Points, in no order, along strands that fork, close into loops and pass close to each other.
In the rows, 128 means zero.
Points whose rows are less than 127 apart are linked; no others are. Some points are linked to none.
turez: [106 114 123 139 170 115 119 174  94  75 157 182 124 135  93 135 124 158
  72 129 177 162 148 159]
Visi: [130 101 145 186  56 154 135 118  82 143 133 161 145 109 170 143 136 151
  99 137 167  88 118 122]
Rusu: [181 142  88 123 133 157  88  45 150 134 102 136  87 149  86 103 147 102
 132 134  81 116 111 129]
nudos: [135 134 137  49 159  77 144 114 135 151 176 169 124 150 183 124 116 101
 120 102 116 109 149 138]
zer: [134 142 116 147  59 163 137  99 123  98 180 131 131 105 144 129 148 114
 135 119 127 152 124 115]
monu: [109 140 112 161 130 137 185  59 105 125 122 173  95 144 157 114 153  70
 109 124 105  82 105 154]
Ran: [ 88 187 160 175 106 128 182 132 173 111 118 136 125  91 118 107 200 155
 127 124 114 135  92 107]
Nik: [112 125  95 128 133 145 103 152 145  99 205 117 116  89 109 144 121  94
 139 115 138 207 152 124]
pog: [165  87 115 132  79 115 103  74 128  99 175 124 145 130 123 131 162 137
 113 123 104 155 151 107]
padu: [115 165 140  96 143 143 104 201 118 124 122 164 113 162 168 170 128 136
 111 124 177 120 101 141]
Tafe: [123 177 119 161 136 162 173 173  94 146  59 161  92 111 172 124 134 101
 103 157 122 128 105 164]
lal: [152 193 139 140  71 138 138 150 100 162  58 105  66 148 105 130 121 129
 115 182  94 149 105 108]
lup: [179 105  91 146 100 124  93 111 109 158 127 149  85  82 103  95 132 139
 100 156 106 168 129 102]
mokil: [105  81 141 138 155 124 177  48 106 117 125 187 148 159 162 151 125  71
 106 105 110  80 140 129]
tudof: [139  84 140 138 157 102 123 100 138 111 123 158 136 160  85  89  99 135
 102 141 133 143 151 129]
zolo: [161 160 136  88 127 167  91 188 155 142 141  77 131 185  96 137  95  82
 151 153 155 178 141 104]
Poba: [145  80 144 121 135 177 117 138 104 126 166 128 171  76 162 142 145 130
 124  83 158  92 161 139]
Nugir: [164 114 138 152  67 140  89 163 101 144 117 123  95 104 102 136 116 169
  95 178 143 166 150 109]
nobo: [158 146 147 117 185 146 168 165 156 107 165 139 138 127 116  81 173 149
 133  96 145 105 138 158]
Bes: [145  66 125  88 142 153  33 149 128 150 117  86 154 133 137 150  95 129
 186 120 152  70 130 146]
buro: [113 165 145 115  87 161 136 122 149 130 124  60 160 137 106 187 133 126
 142 140 127 179 154  77]
novuz: [136  66 142  92 142  74 138  70 142 168  95 102 155 121 176 125  83 139
 102 169 101 125 121  99]
sosel: [ 98 157 149 113  85  81 109 149 101 113 159 106 154 160 110 160 118 144
 171 138 139 128 143 124]
luz: [125 182 108  89 120 141  90 168 134 118 191 116 135 186 109 167  99  74
 177 123 154 166 132 108]
non: [143 133 128 146  77  52 176 112  77 144 129 104 144 145 130 125 109 176
 144 169 120  90 139 116]
romo: [163  69 162 101 132  67 178  78 132 141 147 116 182 113 164 133 132 154
  94 165  92 155 167  96]
Lekag: [129  99 146 103 171 116 161 117 146 152 161 182 140 108 190 103 141 122
  95 102 115 115 129 137]
gepa: [162 142 103 111  82  88 162 121 103 147 137  89 124 164 126 126 106 147
 192 123 103  55 133 128]
zepi: [186  82 109 143  98 181  54 158 100 152 121  91 145 163 137 149 109 130
 182 131 163  67 140 157]
Zus: [113 105 110  91 179 106 119 131 182 143 147  89 156  60 155  99 120 152
 153 130 143 153 113 132]
ruzul: [148 126 143 171  93 196 133 119  94 139 102 197 138 144 166 148 145 134
  54 132 159 101 125 115]
kero: [ 86 122 130 133 134  56 144  83 174 117 159 135 164 115 148 104 153 134
 132 129 114 143  85 126]
lunuf: [ 74 123 150  97 115  92  99 144  94 129 132 107 181 135 129 199 100 129
 156  96 139 118 141 147]
modim: [ 81  95 123 201 141 140 107 136 128 108 105 125 124 115  86 112 113 142
 124 118 154  96 121 163]
fasa: [100 149 162 130 134 170 211 120  98 155  28  88 155 117 146 157 124 127
 143 114 103  77 131 133]
gotir: [ 99 133 109  94 136  86 125  65 158 123 144 126 138 156 133 132 120 128
 135 142  99 162 115 101]
tib: [ 81 140 136 113 146 123  86 159 172 171  84 111 126  91 137 136 133 159
 119 159 128 189  92  97]
Tezo: [119  88 169 107 149 162 134  65 169 142  66 123 157 171 136 160 116 113
  91 152 125 134 149 109]
kipe: [ 91  87 154  91 126 106 150 101 108 105 148 113 204 135 111 173 114 111
 127  57 128 102 170 139]
Ganoz: [105 126 127 158  93 123 107 141 130 154 125 133 140 115 164 128 140 175
 127 160 150 106  99 129]
zatav: [121  92 124 184 127 167  67 153 105 117 118 117 132 145  87 147 122 127
 160 121 153  72 136 165]
lefod: [128 158 155 134 164 108 118 198 160 105 165 136 127 163  84  99 160 144
 171  62 139  81 126 159]
Bam: [135 115 180 168 120 165 183 152  83 134 104 156 153 116 134 144 177 125
 117  89 154  57 157 141]
rimaz: [ 92 143 143 134 127 140 165 148 124 136  84  92 158 128 119 158 125 131
 182 100 118  80 111 139]
tafov: [117 125 132 123 138 157  92 161 124  92 193 155 139 124 125 151 114 136
 106 124 166 191 147 115]
Fule: [102 164 173 100 130  97  97 196 144 113 190 133 144 161 114 123 143 157
 148 112 147 102 133 137]
povaf: [124  91 133  82 157 109 117  71 146 156  77 121 162 174 140 139  73 121
 103 140 119 100 139 111]
Dobog: [158 158 151  92 157 169 170 183  88 144  99 179  98 171 208 157 154 114
 113 104 136  75 154 149]
leto: [ 95  77 141 162 147  67 121 146  80  93 130 159 153 140  82 133  89 138
 113 152 144 156 148 151]
garem: [ 91 131 144 108 143 107 128 177 173 149 149 107 149  50 151 131 138 174
 103 127 149 188 118 104]
vivok: [139 130 125  83 145  94  69 101 175 106 145 124 140 129  93 104 145 116
 124 139 111 175 100 104]
Dopin: [140 125 124  98 146 172 104 172 114 132 162 115 154  78 173 133 147 192
 116  96 198 125 125 122]
bati: [119 176 158 143 114 125 125 122 183 100 160 143 119 112  74  94 205 160
 117 130 124 164 101  91]
Savis: [109 147 123 152 108 129 170 159 125  95 178 137 129  72 151 121 157 112
 126  82 145 132 132 138]
bizu: [123 142 153  88 107 115  48 172 163 132 126 100 162 176 101 157  97 135
 129 162 167 176 124 113]
Soni: [118 148 103 128 161 140 192  62 145 108 124 129 112 153 101 107 143  88
 138 120  98  89 133 163]
belob: [130 116 108 113 129 132 161 116 112 160 131 167 111  98 219 111 117 134
 103 106 130  79 117 118]
rumat: [133 161  92 146 146 165  91 170 148 128 161  98  90 120  82 129 134  74
 131 112 125 217 120 106]
Sazit: [124  96 133 107 141 144  70 139 157 119 152  57 176 121 120 142 111 141
 173 115 158 108 118 126]
geri: [117 117 130  96 165 140  88 134 185 125 134 112 159 131 129 113 151 125
 133 126 154 130 129 129]
Toge: [142 134 120 139 118 141 109 110 127  96 159 185 119 172 134 150 119  87
 123 117 121 101 138 165]
gapig: [ 83 100 142 102 136 155 150  34 157 108 117 155 159 144 169 169 127  83
 107 115 114 138 152 126]
zir: [ 85  91 151 120 165  92 136 121 144  99 159  98 197 103  72 131 124 133
 164  81 140 122 158 156]
zenu: [140 127 152 141  97 172 221 112 101 123  68 114 150 114 156 149 170 116
 124 120 113  72 138 139]
zuf: [ 57 145 130 162 145 135 171 142 131 109 148 122 141  80 131 143 141 115
 164  81 142  92 117 158]
furif: [148 147  83 167 131 151 103 159 117 135 122 158  52 135 188 138 140  91
 144 118 125  99  80 167]
getuv: [166 106 102  97 155 141 163 137  75 126 132 159  84 121 140 106  64  74
 123 120 115 131 182 177]
Ged: [179 121 135 127 178 151 177 136 147 138 137 129 126  95 121  71 126 148
 119  95 126 110 178 163]
vuzak: [166 157 154 111  67 101 104 182  79 115 178 122 151 180 124 140 114 148
 139 151 148 137 166 135]
Mon: [145 193 146  88 157 161 127 206 119 107 110 167  87 192 156 172 152  89
 121 103 147  97 136 158]
fuba: [188 144 111 145 119 130  86 144 132 100 186 105 108 162  75  85 134 140
 150 146 130  98 137 142]
lizu: [165 156  84 191  89 152 107 131 128 101 161  93  90 161  74 115 152 109
 159 133 126 108 105 145]
sog: [151 107 122 126 135 134 134 150 115 116 163  68 121 112  58 109  86 108
 158 139 124 157 193 150]
zudu: [148 135 115 123 150 137 180 175  60 140 107 145  94 100 167  96  83  99
 121 137 130 121 130 153]
Dobov: [149 153  84 155 106 164  61  74 151  98 142 138  94 164  69 126 149 112
 143 115 115 141  88 118]
zodoz: [116 147 106 108  93  77 158  93 106 170  73 120 100 134 166 124  97 130
 122 156  88 169  94  66]
gigor: [177 131 116 113 134  88 121 144 113 133 143  97 114 173  88  83  94 138
 195 134 120  74 139 167]
romim: [ 67  66 140 196 166  78 122 151 109 107 116 138 163  97 115 115 117 155
 127 126 157 124 132 140]
Zaso: [143 190 113 130 102 161 154 163 112 142  96  96  96 149 107 125 129  90
 151 147 106 130 112 118]
zur: [147 125  59 169  97 126  73 146  99 133 134 122  93 144 168 117 117 128
 177 132 119  73  76 154]
Bod: [128 113 111 153 111 151  97 181 109 136 128  93 133  60 153 132 126 187
 149 138 159 125 107 134]
pizu: [182  90 147 112  91  83 156  43 119 143 153 135 150 124 137 133 162 142
  87 150  97 127 127  75]
Zogem: [111 127 137 168 138  86 184  91 184 116  49 101 125 107 106 128 103 204
  97 119  94 156 133  71]
fubuk: [116  86  88 145 156 149 136  67 158 135  93 123  90  53 112  84 150 138
 104 125  78 151  99 125]
bebe: [130 198 105  78 111 138 120 163 124 144 163 103 134 141 168 168 110  79
 174 134 124 145 137 120]
pozu: [139 140 111 112  89  56 175 117  86 171 139 122 108 117 170 108 104 127
 133 158 103 143 131 106]
Lodug: [166 145  96  89 152 131  61 117 174 133 145 127 111 128  69 108 138  76
 138 120 103 212 109  85]
Zovu: [136 109 113 151 116 135 109 111 123 133  83  70  98 152  81 114 100 159
 145 165 117 138 125 120]
Mamaz: [117 125 163 104  90 137  96 142 156 133 115  83 176 140 123 149 123 168
 124 157 144 181 151  80]
rodu: [107 159 106 171 161 126 153 159 112 135  74 171  65 115 121  98 115 107
  89 141 107 168  93 150]
famat: [123 110 112 142 147 136 169  39 171 111 108 107 118 105  98 110 141 118
 122  92  88 144 147 127]
pem: [115 136 141 151 133  52 149 101 169 112 160 156 118 111  94  78 178 177
 106 140 121 148 103 109]
zetu: [158 163 117 103  91 115 116 117 111 192  56 118  99 135 141 101 114 149
 106 194  94 115  91  87]
vovoz: [ 88  60 111 145 159  64 129 131 105  89 139  91 182  82  94 121 100 156
 178  97 142 100 132 158]
Sise: [ 75 151 135 116 165 139 152 113 197 147  79 111 111  93 122 127 133 139
 127 146 112 174  85 104]
bador: [139 100  83 135 150 149 154 116  87 140 117 111  83 112  87 112  71  99
 143 136 111 143 179 156]
magib: [158 141  91 127 148 147 134 148 101 150 112 166  60 108 232 111 138 129
 119 114 121  74  75 155]
tozu: [ 85 161 160 181 132 135 166 107 182 135  56 117 120 114 110 141 154 177
 103 143 109 152  91  96]
Bok: [112 166 139 124 116 133 124 115 136 110 133 199 100 107  90 118 181 111
  86 116 126 174 125 101]
nisam: [120 155 140  36 105  91 142 132 115 145 174 128 154 138 196 161 108  88
 141 123 122 163 159 134]
Nevof: [126 160 114 124 124 140 126 136 111 108 123 135  76 173 106 137 104  69
 118 138 108 149 121 145]
vekas: [110  34 138 143 146  96  86  82 160 113 133 157 141 141 114 125 120 123
  96 161 135 165 117 145]
lan: [ 81 151 154 149 115 129 102 174 109 136 123 172 146 140 161 153 114 162
 105 150 180 125 101 122]
pim: [159 142 103 132 159 144 100  63 182 147  43  95 116 142  87 123 152 121
 123 148  99 126  96 103]
Rov: [145 171 170 149 142 168 165 149 105 130 126 191 120 140 158 131 150 138
  90 105 152  87 141 129]
tobe: [153 105 153 122 125 153 120 117  86 117 154 170 127 181 138 115 151  88
 145 100 120  68 166 149]
mobi: [137  82 112 157 124 132 125 110 136 126  92 158  86  45 113  98 139 157
  78 145 112 187 134 117]

A piece is two or more points that can be reached from each other along the links. Count, over all rows, the pieces, the separate loops (a circle has one, a figure eight two, a Y none), the forks (points with three links) and the tips (points with one).
pieces | 5
loops | 3
forks | 9
tips | 13

A tip is a point with one link. Name the tips that can be reached along the links from each point below, in the order of the rows.
Mamaz | buro, zur
lup | Poba, Nugir
Tafe | sog, rodu
zetu | pim, tobe
